A landscape with many peaks, sampled at points; each row gives a point and its height.
A climber steps from a point to the highest of its 2 nearest points, and stops where none of them is higher. Distance is the straight distance between rows; heights are no part of it.
<1544> h=2.97: 122	127	128	117	157	125	106	116	126	129	112	94	117	103	129	119	105	125	141	105	125	126	117	111	108	106	171	150	123	99	141	149	155	125	100	142	63	128	138
<1055> h=5.55: 158	138	127	136	120	138	135	140	86	114	146	155	135	164	122	158	119	123	143	133	165	108	146	131	162	120	99	123	123	156	147	131	122	111	133	143	160	118	136
<625> h=3.25: 95	105	164	111	106	160	106	97	140	100	136	166	122	166	122	111	146	132	167	128	123	133	160	137	145	122	127	112	151	169	130	99	128	120	146	151	132	153	126
<1645> h=6.02: 169	179	108	118	150	106	113	150	104	129	166	89	138	94	135	150	92	144	124	118	184	84	93	116	101	129	123	69	143	129	116	144	69	141	129	131	160	117	116
<1257> h=5.95: 120	119	160	151	115	149	163	146	121	141	143	196	135	136	98	128	119	138	136	149	81	141	169	144	140	124	146	151	148	125	154	105	120	148	139	136	142	137	150
<1089> h=4.27: 127	106	122	93	131	126	92	113	157	162	93	105	108	121	135	143	141	125	89	101	117	143	107	127	99	135	135	138	110	98	128	157	113	95	123	120	105	107	130
<1271> h=2.88: 85	91	160	104	138	117	133	145	151	112	114	151	119	163	148	117	144	124	146	177	83	155	152	147	142	99	150	180	91	131	161	115	170	161	106	108	111	131	123
<730> h=1.88: 159	124	171	160	99	152	140	127	121	126	136	147	122	111	96	157	117	138	137	121	118	111	138	140	119	125	105	116	159	145	156	120	117	128	151	149	144	146	143
<1265> h=5.31: 150	140	140	66	110	133	51	137	143	152	115	114	112	134	99	123	140	130	133	117	145	109	150	104	139	110	109	104	129	130	116	145	62	95	142	123	143	178	126
<1549> h=3.80: 134	140	119	162	148	113	191	142	111	123	159	139	136	145	134	122	130	115	137	168	92	131	137	160	128	97	143	162	119	105	127	108	172	171	85	116	119	98	157
<114> h=2.77: 143	143	101	105	172	105	87	106	114	143	139	108	107	146	135	144	126	113	109	114	149	118	119	138	123	116	130	104	118	117	108	136	97	125	120	137	138	111	142
<75> h=3.67: 151	151	183	109	131	120	86	116	130	138	144	78	113	82	117	75	137	136	117	124	102	107	116	125	94	86	169	109	111	102	112	160	67	116	109	119	129	137	133
<1011> h=2.55: 136	111	172	139	143	119	147	132	110	132	135	169	95	144	144	74	133	93	136	193	84	131	157	143	142	103	178	161	66	111	154	106	156	122	85	94	126	103	139
<255> h=2.63: 96	109	85	105	149	111	138	110	157	100	124	126	122	153	110	160	124	128	129	135	139	129	142	121	133	141	128	149	123	153	144	129	182	114	124	128	124	138	109
<1315> h=6.22: 157	153	125	172	146	110	130	145	67	136	181	136	144	115	106	110	73	123	109	117	117	80	128	139	91	91	149	144	141	129	133	135	105	140	120	159	111	134	164
<1172> h=3.46: 117	124	139	165	128	132	194	114	121	122	146	151	125	157	155	142	141	113	121	152	98	156	146	139	117	113	153	133	138	120	134	79	179	139	109	122	128	77	173
<108> h=5.00: 147	145	164	107	123	143	59	134	117	152	142	113	127	135	123	104	132	141	144	126	143	113	144	137	116	113	120	107	131	124	114	124	69	133	119	133	134	173	153
<647> h=3.77: 79	87	145	121	115	130	165	114	131	142	86	141	144	117	158	113	141	122	96	136	111	151	119	151	144	150	133	156	96	121	145	117	154	127	143	106	121	123	133
<86> h=3.48: 75	104	145	122	113	129	149	111	124	105	74	133	154	132	121	114	132	138	121	136	117	134	131	151	147	131	111	153	102	148	143	119	140	118	155	130	138	156	118
<1064> h=4.05: 107	83	133	109	114	131	121	119	155	155	69	128	127	125	136	130	142	129	105	126	112	151	120	135	119	144	151	142	108	113	140	122	130	98	128	115	115	113	120
<277> h=4.34: 126	113	167	115	117	166	139	145	159	143	115	134	101	114	110	132	172	120	114	146	82	145	135	148	150	128	123	141	118	130	150	138	112	148	134	96	148	156	105
<1400> h=0.56: 137	104	130	147	70	173	153	134	136	110	129	156	130	120	105	161	144	139	160	121	138	134	151	73	154	119	143	107	172	151	155	111	185	107	148	141	143	122	118
<1259> h=3.26: 109	124	134	88	146	115	72	120	127	82	120	118	117	130	124	149	130	142	159	105	178	121	151	111	142	89	141	128	98	142	143	128	140	89	131	130	121	137	109
<531> h=4.81: 158	118	137	94	131	146	109	139	152	153	129	97	116	103	91	149	157	124	113	138	119	125	139	113	124	126	125	91	127	132	117	119	114	122	144	92	166	154	123
<1001> h=5.78: 189	125	119	149	102	139	121	155	93	165	155	159	135	105	118	139	103	121	111	126	137	117	127	109	125	142	138	131	166	124	140	154	112	118	119	147	114	107	138
<33> h=4.03: 103	113	106	111	151	125	107	106	146	118	93	117	110	129	135	121	140	124	125	115	135	133	140	115	150	152	102	130	108	137	101	116	94	99	160	115	160	144	80
<849> h=0.69: 113	91	108	149	64	147	158	132	138	118	107	162	154	129	123	146	143	151	138	116	138	154	138	101	148	125	145	126	146	152	157	98	184	97	157	129	105	98	123
<363> h=3.50: 62	130	143	116	138	100	80	92	137	87	119	117	133	124	148	113	143	145	163	97	162	139	127	112	130	101	116	114	92	136	114	138	150	121	149	135	113	136	112
<1397> h=2.58: 149	118	100	137	126	138	167	153	144	141	144	143	124	152	139	133	166	107	113	181	110	155	135	120	168	137	142	148	130	133	124	116	167	137	99	96	143	102	128
<1682> h=3.83: 62	128	128	127	125	123	110	95	169	95	98	96	121	115	147	102	156	161	153	96	135	134	115	130	124	117	122	152	122	133	122	150	157	131	140	141	97	125	95
<1749> h=3.76: 125	145	129	182	124	131	172	127	119	120	141	127	140	85	128	96	140	128	130	129	104	121	123	148	123	117	148	135	141	114	111	132	142	155	122	129	125	130	123
<178> h=4.18: 62	131	134	154	124	135	136	108	169	99	108	138	119	109	135	93	148	146	150	121	100	141	125	142	133	129	130	152	144	121	130	141	138	148	126	139	104	151	111
<559> h=5.76: 144	115	81	138	141	146	174	144	142	140	100	115	126	137	132	158	131	118	100	125	126	153	116	123	115	153	134	165	132	117	143	131	177	136	113	128	98	91	136
<1024> h=4.43: 138	149	124	143	96	152	136	127	95	108	133	130	158	91	130	125	139	156	144	105	164	103	127	113	151	118	126	107	131	133	111	122	141	116	141	114	147	133	122
<1184> h=2.32: 156	159	91	166	89	135	185	150	107	115	139	144	141	119	110	125	135	125	118	136	131	119	114	124	160	165	99	136	138	144	95	141	123	128	135	115	149	118	114
<800> h=6.46: 189	176	96	129	155	135	111	165	107	151	157	88	128	98	101	169	87	137	105	105	171	102	84	109	94	139	137	82	153	131	135	168	91	137	111	146	137	116	138
<136> h=3.27: 130	128	112	146	153	76	117	101	103	87	138	128	123	145	158	99	111	102	128	113	158	118	139	131	155	118	100	144	113	124	117	120	119	120	129	144	129	115	122
<1113> h=2.99: 108	128	99	132	137	138	129	103	137	122	117	101	138	130	139	169	142	136	141	100	168	142	131	107	113	122	157	102	125	129	118	104	182	107	131	115	122	97	145
<1401> h=3.18: 94	107	109	143	104	127	192	98	125	105	137	145	154	164	148	138	133	119	124	141	120	167	127	134	128	137	160	131	134	142	128	83	198	124	124	134	110	91	177
<1238> h=4.91: 105	131	147	165	101	153	176	137	151	137	114	155	121	118	137	116	169	147	109	144	91	142	136	160	139	111	138	154	116	114	163	136	145	163	112	96	118	107	136
<1145> h=5.77: 176	120	117	113	152	152	104	150	115	148	128	132	104	135	98	156	91	127	141	123	131	109	144	99	125	160	118	114	175	131	145	132	112	123	125	167	144	163	141
<1543> h=2.91: 87	103	118	114	85	148	114	125	186	118	119	132	133	155	136	135	187	120	154	140	123	152	146	125	147	114	155	124	127	155	145	100	179	129	143	113	113	114	97
<47> h=3.23: 106	147	92	127	133	138	103	122	140	110	110	127	139	110	125	169	123	171	150	76	195	150	131	109	115	125	133	84	123	125	125	103	148	96	154	134	107	101	127
<1387> h=2.73: 101	102	111	108	110	128	143	131	151	134	125	145	132	177	154	139	175	108	144	170	125	159	143	121	146	136	156	129	128	156	131	95	192	139	91	109	126	106	118
<1455> h=5.49: 154	136	146	165	111	116	152	138	81	144	170	143	142	120	123	120	101	120	137	123	108	113	143	132	107	78	157	136	148	112	135	109	126	144	124	149	112	103	165
<983> h=4.94: 157	84	123	106	117	130	118	140	117	166	128	145	130	157	126	154	124	106	122	161	143	169	140	94	144	148	144	116	145	156	130	128	179	98	92	134	134	121	131
<1541> h=3.06: 141	151	122	162	136	91	119	114	104	96	127	91	117	114	169	92	133	131	125	100	163	109	112	126	146	122	111	140	113	115	103	156	104	117	121	126	124	93	101
<296> h=4.08: 186	146	88	152	130	121	180	163	98	147	157	108	133	112	114	169	105	112	81	139	144	115	109	127	110	119	125	121	139	124	126	136	143	141	123	131	137	92	151
<1218> h=3.44: 142	148	149	143	145	117	102	116	114	151	141	79	118	100	139	83	130	126	139	126	125	100	108	134	104	85	165	116	102	102	112	148	125	116	75	107	120	124	144
<241> h=5.32: 113	101	157	135	106	143	153	124	93	128	154	199	135	151	112	111	111	113	146	167	88	122	172	137	145	101	143	148	126	140	135	93	161	137	130	126	146	135	172
<529> h=4.50: 143	130	130	140	152	112	146	155	143	164	145	133	123	98	128	97	135	114	91	178	84	128	124	154	115	145	139	147	121	93	125	139	78	174	126	90	148	127	106
<562> h=2.18: 176	189	106	158	97	130	183	144	105	117	163	127	140	111	108	122	106	129	126	141	145	94	98	119	121	160	96	118	150	148	119	141	82	136	145	144	161	127	112
<632> h=1.62: 111	139	118	122	103	122	128	112	149	136	121	149	130	134	106	155	129	131	130	109	112	128	109	138	121	150	80	105	127	134	109	145	112	140	165	152	113	148	134
<933> h=5.28: 182	104	114	126	130	136	115	149	91	157	155	151	118	128	123	159	104	107	116	137	152	141	136	81	151	146	145	115	154	142	129	142	154	92	103	143	129	105	147
<281> h=4.85: 148	109	151	134	131	120	138	115	85	132	159	170	130	134	138	105	99	96	136	154	109	118	153	126	120	106	158	125	126	114	131	110	172	128	112	137	123	125	170
<243> h=3.51: 66	101	133	102	119	133	90	81	191	98	98	80	111	116	157	117	150	149	136	87	141	154	112	125	89	113	151	128	116	133	131	145	178	114	138	116	106	111	94
<1618> h=3.00: 132	132	131	104	109	156	60	113	135	141	107	124	129	111	117	161	134	159	150	88	175	142	143	109	118	103	158	83	123	117	126	116	131	70	139	121	111	109	142
<1323> h=5.63: 138	173	130	137	162	103	101	130	115	116	154	67	142	114	142	121	100	152	130	107	183	85	84	148	107	121	112	93	124	111	103	152	69	145	122	125	155	145	118
<1249> h=5.75: 94	109	148	147	105	127	140	109	118	121	109	163	141	144	160	80	161	127	136	142	116	130	157	132	145	102	168	128	115	138	122	86	177	116	118	112	133	124	151
<1212> h=4.21: 175	96	148	124	125	154	123	181	125	170	166	172	107	152	83	143	131	115	143	164	99	149	173	99	133	144	152	133	179	142	139	126	119	130	114	132	151	150	141
<841> h=2.89: 172	143	133	121	140	115	79	128	131	164	157	102	109	119	132	149	129	108	113	120	142	123	125	125	92	109	160	90	126	103	109	137	89	118	115	125	122	108	137
<1340> h=3.04: 150	135	132	96	127	137	83	123	146	154	127	107	118	116	137	141	158	139	157	100	158	141	145	112	116	113	153	92	144	97	103	117	97	104	134	129	123	119	113
<211> h=3.11: 98	140	125	164	183	74	145	112	115	111	150	92	139	104	163	84	104	111	92	112	117	123	96	153	101	137	107	147	115	83	82	147	105	162	142	132	111	122	129
<557> h=5.57: 154	141	119	135	170	109	126	145	106	138	147	118	138	116	85	140	86	124	100	130	114	85	151	123	103	120	141	135	136	126	132	127	112	122	119	136	143	148	151
<62> h=3.31: 103	167	113	124	134	93	128	122	131	81	99	120	132	119	143	130	125	131	129	98	157	110	106	113	150	156	55	106	101	139	89	153	92	121	196	136	159	136	70
<1515> h=1.40: 141	140	90	128	102	128	181	151	123	130	116	156	148	127	103	195	108	130	122	120	123	144	106	110	127	175	67	99	140	145	131	109	144	131	182	152	129	126	143
<1724> h=4.70: 164	144	142	129	104	149	85	141	107	161	158	155	135	154	124	119	135	133	147	122	128	114	151	136	122	94	144	122	124	141	125	120	99	123	118	137	119	146	146
<1337> h=4.19: 132	107	100	150	158	114	179	149	125	148	132	131	146	104	134	121	122	107	98	160	99	132	124	119	127	162	134	153	119	101	110	122	116	170	126	89	151	137	111
<1685> h=4.88: 137	124	147	149	119	155	140	125	140	154	114	121	109	144	165	123	151	111	143	119	111	164	108	133	128	145	153	144	154	101	144	125	142	152	97	136	96	87	125
<560> h=2.07: 114	149	140	160	112	126	142	129	122	93	141	162	133	143	109	110	148	136	145	136	112	127	155	149	148	97	92	140	136	142	121	126	130	158	139	144	126	152	132
<1302> h=5.61: 141	150	115	85	158	116	77	138	143	122	126	89	112	109	96	127	125	135	130	110	137	98	156	106	127	118	114	111	115	125	114	141	59	110	147	120	161	178	109
<1125> h=4.55: 149	100	128	85	125	153	94	135	134	156	145	158	122	149	108	137	129	106	146	151	127	157	151	88	131	161	167	115	167	149	133	106	136	114	120	140	135	156	145
<270> h=5.60: 158	157	153	111	146	91	105	157	143	129	138	74	120	105	109	130	107	139	103	127	114	87	103	119	96	138	96	118	150	117	131	162	36	155	147	121	160	167	106
<373> h=3.42: 169	126	129	103	168	146	95	136	98	144	153	146	122	167	101	154	84	127	148	133	149	118	148	111	106	110	151	123	148	149	147	131	166	116	85	147	117	150	172
<1383> h=4.86: 142	139	96	123	164	114	145	133	113	121	121	130	131	153	136	157	119	112	135	142	146	122	116	127	135	161	82	121	135	138	112	108	118	147	129	141	151	146	122
<1595> h=4.02: 114	138	115	140	99	152	125	99	123	96	101	127	151	99	163	118	151	158	155	90	176	134	110	108	162	134	114	107	118	134	103	123	131	92	151	104	119	104	93
<853> h=2.47: 95	136	80	126	133	106	155	102	137	78	142	137	133	147	133	148	122	119	148	131	151	140	137	105	137	141	116	138	144	153	123	95	174	123	150	146	121	122	122
<621> h=3.97: 115	102	140	116	133	124	124	117	142	165	98	99	109	111	178	87	158	113	112	130	108	135	104	134	103	133	151	142	101	91	106	132	98	142	113	87	140	121	99
<587> h=4.22: 98	114	142	110	137	129	101	113	145	109	105	112	104	145	152	94	164	117	120	128	138	122	134	130	172	115	104	143	100	126	105	129	101	107	131	101	155	146	83
<443> h=3.07: 104	84	159	94	155	116	95	99	119	89	125	126	116	142	118	132	112	125	149	128	138	121	159	126	136	111	141	133	98	143	157	125	169	97	120	136	135	160	126
<1289> h=2.03: 169	156	151	149	89	153	129	132	117	129	152	125	121	86	99	128	112	147	129	124	142	91	110	138	122	140	104	101	158	150	128	136	83	127	139	137	148	144	109
<1343> h=1.90: 77	135	167	140	104	126	119	129	123	117	125	163	142	140	135	66	154	134	158	152	96	138	168	153	156	90	120	132	107	135	120	113	113	165	145	132	128	153	132
<1575> h=5.93: 158	132	138	115	116	117	103	139	104	127	141	149	124	145	119	143	125	114	129	131	156	112	155	134	169	93	78	127	107	156	127	129	96	131	150	138	150	132	100
<955> h=2.50: 150	152	89	94	133	129	93	122	116	111	125	131	104	117	125	153	108	126	127	79	188	124	97	104	160	153	97	92	135	127	126	152	102	94	139	136	127	105	102
<670> h=3.73: 172	107	139	119	156	125	129	163	99	155	161	160	101	170	101	139	106	99	94	192	97	118	159	155	142	127	131	154	115	138	154	140	108	137	79	121	150	125	157
<729> h=6.26: 142	122	81	141	152	161	160	141	149	154	121	108	110	141	107	187	118	116	110	127	121	161	123	117	112	163	133	130	173	135	139	129	183	139	99	148	117	100	131
<794> h=5.90: 80	79	134	103	142	123	138	110	118	104	127	161	147	195	142	109	116	109	145	178	113	138	164	141	155	113	137	144	97	168	141	71	154	118	117	126	144	141	135
<532> h=4.04: 142	130	142	146	138	97	165	134	87	132	147	106	141	119	156	113	105	103	91	148	122	111	108	163	125	127	109	125	108	109	125	142	116	149	116	115	141	117	142
<550> h=4.01: 100	100	139	78	129	130	112	109	172	101	96	129	110	149	126	132	129	115	150	119	115	152	102	128	143	159	97	141	140	123	155	147	122	144	127	148	109	173	99
<1213> h=3.21: 141	134	142	114	163	149	93	116	101	140	131	102	128	130	116	132	106	141	150	106	142	123	131	121	100	110	164	114	128	121	139	123	164	109	77	144	106	145	171
<1434> h=1.05: 117	77	123	96	93	132	156	132	115	112	135	171	147	182	118	173	91	121	135	159	152	160	137	101	161	158	138	128	155	183	159	109	191	93	134	148	132	117	150
<1150> h=3.35: 152	104	144	105	172	106	78	147	111	150	138	143	121	151	114	97	83	118	128	153	100	107	150	148	104	125	147	150	114	112	141	121	97	127	87	141	119	154	166
<579> h=4.58: 108	110	144	117	92	163	153	140	184	148	101	150	106	117	130	136	185	120	103	147	88	159	126	148	151	127	135	139	113	131	149	145	158	139	118	71	131	121	118
<267> h=3.02: 107	110	144	130	87	151	94	94	140	119	131	165	117	140	123	115	146	134	155	111	133	135	157	118	135	109	159	112	132	153	140	93	145	91	142	150	100	125	131
<1730> h=4.20: 141	140	127	130	145	123	123	138	149	167	114	97	124	99	132	102	151	127	101	124	99	118	122	140	99	127	158	150	114	105	104	140	70	130	126	98	130	126	110
<671> h=4.32: 166	149	93	133	154	93	172	148	105	122	158	92	127	108	130	147	109	97	83	136	135	104	107	137	111	142	109	140	125	115	105	143	125	163	127	113	146	108	122
<565> h=3.95: 126	127	163	154	113	142	131	127	107	148	131	142	137	99	135	74	122	132	154	132	98	126	119	144	118	122	169	124	151	100	135	131	129	152	97	133	102	153	150
<1733> h=3.17: 139	92	166	93	146	115	82	147	131	155	143	161	109	168	109	116	109	113	145	167	92	142	173	130	112	111	166	143	118	117	156	107	134	128	97	134	121	146	157
<107> h=4.23: 72	132	130	135	110	130	153	101	144	115	107	110	156	104	180	117	141	139	131	102	139	141	95	135	106	135	114	109	126	119	95	120	174	160	151	109	122	116	125
<183> h=4.80: 126	149	116	142	129	146	141	140	153	142	85	82	140	105	139	138	130	148	101	89	129	130	88	134	91	132	102	131	123	101	113	145	112	138	144	115	128	125	120
<1342> h=3.38: 97	131	141	150	184	82	129	127	131	132	133	76	126	113	168	49	115	126	83	130	99	131	100	155	79	118	115	168	93	83	87	173	95	156	112	102	115	114	118
<1211> h=4.44: 138	142	136	123	115	136	107	134	122	149	136	131	136	139	140	125	157	121	144	146	121	123	133	138	136	90	133	116	118	126	121	125	144	137	110	118	126	123	131
<1687> h=0.93: 99	102	100	93	84	128	130	115	128	87	136	176	158	159	115	171	105	136	140	132	176	163	110	97	144	151	150	106	137	188	165	117	186	77	149	139	106	119	130
<1675> h=3.64: 98	119	101	140	97	158	130	89	157	79	108	123	130	82	125	130	147	143	147	75	167	124	117	100	141	133	134	98	135	142	124	127	174	89	160	108	113	99	103
<995> h=5.25: 125	165	129	153	130	102	118	127	125	116	144	75	150	82	134	98	119	149	106	107	152	90	91	141	102	116	124	108	124	130	94	165	66	129	145	114	158	141	95
<132> h=6.44: 189	145	116	141	121	147	109	159	95	150	129	153	122	129	90	126	86	133	123	112	119	90	119	108	134	165	124	125	173	143	157	154	79	119	139	173	112	131	134
<210> h=5.50: 141	167	96	142	139	145	140	139	123	146	125	100	143	116	99	178	127	147	134	95	154	110	119	127	102	124	117	101	147	138	120	132	131	116	122	145	122	120	151
<733> h=3.14: 95	169	110	112	161	105	93	123	135	70	100	112	117	114	133	137	127	153	152	77	182	131	109	103	119	152	68	102	100	124	98	145	107	126	180	140	149	116	87
<1141> h=4.57: 151	156	99	140	156	93	159	163	132	132	119	103	136	120	127	151	111	115	98	147	130	104	108	121	115	166	75	140	120	132	115	129	96	150	160	127	166	119	100
<1593> h=3.81: 118	111	113	131	126	119	143	106	133	127	83	136	122	128	135	127	126	125	93	104	128	131	111	137	142	183	88	152	120	125	120	131	97	108	150	120	144	131	98
<1261> h=5.37: 132	118	159	161	117	142	177	162	115	138	129	165	141	112	125	129	138	142	126	163	89	131	143	155	145	111	143	150	127	118	156	130	116	160	117	107	155	121	152
<1298> h=3.82: 176	145	113	174	112	129	176	161	112	156	157	117	146	116	134	145	140	120	108	170	112	130	111	149	118	108	140	121	140	115	123	124	133	161	118	112	144	84	148
<171> h=5.56: 146	161	136	134	109	115	114	141	120	125	127	109	153	121	128	146	128	141	114	120	155	105	132	147	138	97	91	126	102	132	123	145	84	137	144	144	145	140	111
<1498> h=4.65: 77	121	118	120	116	141	159	92	152	84	110	115	141	119	171	111	154	117	145	113	141	139	118	121	144	135	123	115	121	140	98	123	199	141	141	109	142	138	111
<524> h=2.78: 91	120	126	138	128	137	93	80	125	120	143	152	130	139	132	107	132	138	151	91	138	133	128	143	125	126	149	114	140	132	117	122	140	91	116	165	97	131	147
<1742> h=5.69: 159	119	119	133	162	146	135	155	145	144	125	133	110	134	88	178	113	131	139	131	117	150	135	102	122	169	125	124	170	131	151	131	139	126	108	150	135	142	140
<1037> h=3.01: 99	88	162	85	142	132	112	155	153	136	121	162	103	167	114	113	138	119	148	196	68	146	172	141	131	114	168	162	108	136	175	109	140	147	89	111	107	150	139
<1023> h=4.42: 118	119	169	143	96	154	138	112	131	151	116	170	126	119	153	86	137	114	145	132	93	157	109	132	134	128	164	131	145	114	148	111	154	145	101	144	96	112	146
<605> h=3.16: 108	145	108	142	179	97	131	115	106	119	136	79	131	106	154	106	95	127	108	83	144	122	98	146	92	114	121	134	114	93	96	152	141	151	114	130	102	109	141
<646> h=4.84: 141	171	133	122	91	115	100	117	120	129	130	98	146	85	158	111	114	160	115	100	172	104	69	119	129	129	100	98	136	112	89	176	81	121	146	102	132	116	93
<1321> h=3.30: 86	123	124	107	140	97	133	127	133	105	87	132	155	143	136	146	118	140	125	130	124	128	135	135	137	127	73	154	89	149	134	119	140	144	163	133	139	157	105
<411> h=4.53: 126	154	152	106	107	127	88	118	142	132	118	95	125	98	148	114	141	153	133	90	151	119	85	121	121	110	101	105	135	99	104	178	103	129	130	124	109	143	117
<784> h=6.53: 77	103	121	108	93	128	130	109	124	98	127	159	153	176	140	106	149	119	152	160	124	133	176	106	146	83	180	134	106	171	141	77	185	95	128	118	136	133	134
<1428> h=3.08: 119	105	110	99	109	152	111	115	196	139	110	117	118	136	119	153	177	132	143	121	122	160	128	118	114	129	168	121	143	144	137	122	175	106	119	116	104	126	116
<1096> h=1.17: 150	91	109	129	117	132	169	140	104	124	130	178	137	169	110	173	85	126	135	145	139	155	125	98	146	172	113	124	172	149	155	103	169	115	126	167	133	103	149
<12> h=5.13: 144	127	108	128	147	138	125	138	119	159	133	131	142	101	89	144	128	116	111	145	115	103	159	113	120	125	149	115	128	123	112	120	131	110	148	117	158	146	137
<1360> h=4.10: 146	125	189	124	133	144	124	146	147	146	135	116	101	106	115	107	160	126	123	169	82	126	148	155	128	91	146	137	106	124	141	146	96	148	117	96	144	153	136
<870> h=3.60: 186	118	139	116	163	134	108	149	99	142	163	154	102	176	93	157	98	113	131	152	120	100	162	132	126	113	129	151	140	146	151	136	136	119	80	139	144	134	146
<148> h=5.17: 163	175	139	114	100	127	86	144	127	136	135	80	139	82	102	109	103	158	130	106	133	93	96	101	108	128	115	103	165	114	133	167	34	138	151	137	124	161	114
<706> h=5.01: 108	129	141	157	74	144	145	107	114	88	121	141	157	120	155	101	151	137	151	117	140	119	147	121	167	89	127	121	128	144	116	101	168	125	151	118	134	115	138
<189> h=1.52: 118	127	118	114	103	132	133	125	138	126	120	151	146	117	107	185	127	139	130	107	145	132	127	117	143	141	84	87	128	148	128	129	146	112	180	144	128	127	139
<1123> h=1.74: 141	121	159	148	77	152	135	113	133	152	120	155	124	134	126	136	134	138	129	117	124	138	131	159	136	135	98	111	141	134	138	123	111	125	138	165	124	142	148
<990> h=5.30: 131	121	112	137	97	137	158	130	147	129	107	127	130	136	157	154	146	133	132	122	142	167	87	121	133	149	131	149	135	119	140	121	169	145	123	126	90	74	115
<175> h=5.96: 170	167	116	152	141	157	126	158	97	165	151	97	136	120	96	157	93	138	114	110	142	105	109	124	97	106	160	99	153	124	128	131	106	125	108	160	103	114	157
<872> h=5.16: 162	161	111	123	140	140	136	143	89	108	139	139	133	144	114	151	105	130	156	135	169	109	138	117	154	162	84	103	138	158	113	122	109	131	142	136	173	161	115
<156> h=3.54: 105	92	139	116	93	170	137	115	160	123	107	163	129	164	109	157	145	139	137	144	117	160	140	136	143	151	119	115	142	173	154	96	142	113	144	145	146	132	117
<1436> h=3.78: 95	115	147	115	115	144	119	131	178	117	110	148	105	163	94	155	124	141	139	127	101	141	131	136	127	158	115	144	146	148	172	125	121	123	134	156	120	158	127
<1650> h=3.68: 106	120	164	132	149	109	146	112	136	152	101	105	103	114	194	66	129	124	98	123	83	148	88	159	103	120	120	168	97	77	99	163	104	165	108	101	114	102	121
<36> h=1.29: 140	93	112	124	103	124	164	153	130	141	119	168	129	140	101	183	111	112	122	148	111	165	117	101	143	186	100	129	153	153	154	123	155	126	156	153	137	108	128
<604> h=4.14: 115	134	120	145	150	120	156	120	124	126	129	121	139	133	148	111	153	119	144	147	119	131	125	143	120	118	132	148	126	114	117	118	157	157	102	116	117	137	141
<1770> h=3.52: 149	116	132	127	169	107	97	119	110	152	132	126	112	143	125	81	90	130	102	128	117	105	115	156	111	137	136	127	115	98	130	129	66	107	101	141	114	144	159
<1709> h=5.15: 67	105	146	129	123	133	139	84	143	90	100	127	141	140	181	75	160	124	128	145	128	136	131	148	150	112	138	140	87	146	113	106	188	111	121	104	133	122	125
<1364> h=2.80: 83	122	71	105	141	125	134	104	160	85	110	101	137	154	140	171	130	143	118	101	173	132	123	130	120	147	141	140	103	152	130	120	186	107	140	105	117	96	116
<954> h=2.71: 101	110	176	122	146	114	133	142	115	114	134	172	114	139	142	83	119	107	133	170	85	153	149	160	147	106	145	192	81	109	162	134	142	143	105	131	104	127	139
<577> h=3.75: 147	124	113	140	146	120	131	114	95	153	132	115	138	121	147	91	107	111	101	124	138	117	83	144	134	158	117	141	129	116	118	138	96	125	105	123	136	144	146
<1555> h=2.64: 153	164	97	120	151	108	94	115	105	133	132	123	119	136	138	135	108	128	111	95	150	104	101	120	130	150	88	110	146	115	116	149	68	129	151	146	125	113	119
<1557> h=4.56: 134	98	151	59	152	129	90	124	151	140	115	114	104	137	106	136	144	101	120	153	108	132	160	123	134	118	131	118	108	123	129	122	106	112	126	107	143	167	124
<486> h=3.87: 151	139	179	103	121	122	99	121	159	147	153	88	100	93	120	93	153	117	112	136	95	118	116	134	113	102	138	116	124	99	123	172	71	146	116	99	138	175	131
<692> h=3.84: 98	155	84	134	113	116	162	113	115	109	111	105	163	96	149	124	126	139	128	83	149	144	93	129	107	149	106	113	124	108	90	131	154	146	166	127	99	109	126
<543> h=2.56: 121	121	105	147	135	123	117	114	118	128	130	148	134	120	116	139	120	135	132	94	135	131	135	113	119	155	139	119	153	118	113	105	126	101	142	172	94	117	139
<1526> h=2.46: 161	131	107	148	107	143	159	148	132	151	133	144	121	126	117	122	157	110	121	157	120	129	124	107	173	153	127	141	142	135	127	142	121	118	120	101	147	134	108
<94> h=4.28: 123	125	153	109	127	126	98	108	143	125	95	106	120	124	151	119	133	133	143	102	137	141	90	124	136	149	111	129	144	98	130	144	103	139	114	133	101	157	111
<889> h=2.27: 109	135	115	162	117	116	179	121	131	90	135	158	128	129	105	143	126	129	140	120	119	129	147	130	139	142	107	157	144	137	131	109	153	140	148	148	121	115	125
<1246> h=4.40: 123	100	146	101	148	134	89	121	143	135	114	120	88	159	136	121	158	103	134	173	104	136	164	140	157	107	130	144	88	130	127	124	104	113	108	99	139	151	92
<558> h=5.14: 147	169	139	153	117	147	140	133	121	149	114	92	158	126	132	151	129	164	130	102	160	116	107	145	104	125	110	108	123	121	128	135	111	138	134	138	129	110	138
<575> h=3.53: 92	138	114	145	135	99	157	125	131	93	91	125	147	131	138	124	128	140	121	102	139	128	128	124	131	157	65	140	100	142	111	121	122	127	190	137	141	119	102
<719> h=3.47: 95	167	88	145	150	106	147	118	99	116	130	101	156	107	131	138	99	141	126	87	161	128	123	123	104	110	126	123	121	112	100	125	164	140	142	146	89	103	151
<51> h=4.49: 129	139	110	114	149	138	99	116	147	149	112	72	117	100	114	151	127	150	88	74	135	130	109	126	97	130	136	123	123	107	115	157	115	105	138	120	109	120	131
<917> h=4.54: 99	133	108	133	104	135	153	133	174	124	110	130	126	106	125	119	161	131	133	117	100	138	117	126	132	147	116	164	137	111	130	140	127	148	144	116	104	146	87
<172> h=5.94: 135	151	132	102	169	101	91	144	149	138	130	82	122	120	102	114	116	139	129	128	108	92	128	133	107	136	117	126	124	115	127	129	50	147	130	128	156	194	124
<1613> h=3.74: 142	152	147	174	137	69	161	127	77	107	166	113	145	136	160	77	97	108	114	155	121	108	121	173	134	113	108	156	116	117	114	131	95	159	111	130	124	108	153
<530> h=0.82: 69	103	114	118	64	139	141	109	144	84	114	151	158	144	132	149	130	155	148	121	163	151	108	105	151	148	138	118	132	168	146	114	167	91	162	140	101	111	107
<1775> h=4.79: 152	142	135	164	158	119	151	151	134	161	178	112	107	96	121	108	132	116	89	171	69	111	143	163	102	118	167	148	118	115	137	138	96	150	106	105	145	105	129
<1146> h=3.24: 111	111	118	91	129	143	97	111	180	127	101	85	104	104	134	141	167	138	150	106	134	139	129	111	115	106	165	118	116	110	125	137	161	110	122	100	113	135	115
<714> h=5.18: 154	134	124	157	168	111	146	146	127	152	155	120	123	124	97	145	108	124	97	144	93	108	142	158	106	122	137	147	136	113	154	130	105	146	128	135	128	114	143
<1344> h=3.49: 130	152	144	161	146	89	122	118	86	88	166	121	140	144	146	70	123	126	123	144	137	110	148	148	134	93	116	158	107	123	119	130	116	133	120	149	124	123	137
<338> h=4.90: 107	120	112	138	97	140	173	154	163	118	100	136	137	144	162	136	153	135	141	135	110	153	124	129	146	148	101	160	117	120	128	119	156	170	146	99	116	107	93
<58> h=3.94: 177	113	155	130	147	138	143	172	116	165	163	172	103	127	105	136	129	104	115	179	102	145	143	134	140	158	128	133	158	132	148	134	111	147	89	135	153	127	147
<534> h=5.29: 150	139	120	121	161	129	83	140	99	118	154	154	122	160	114	129	78	136	162	113	146	92	156	108	115	139	121	112	165	126	138	111	84	137	124	167	138	172	137

Where does a climber stop that starts at each point below?
<1096> | <729>
<1400> | <800>
<86> | <800>
<524> | <800>
<1397> | <729>
<211> | <557>
<373> | <132>
<443> | <729>
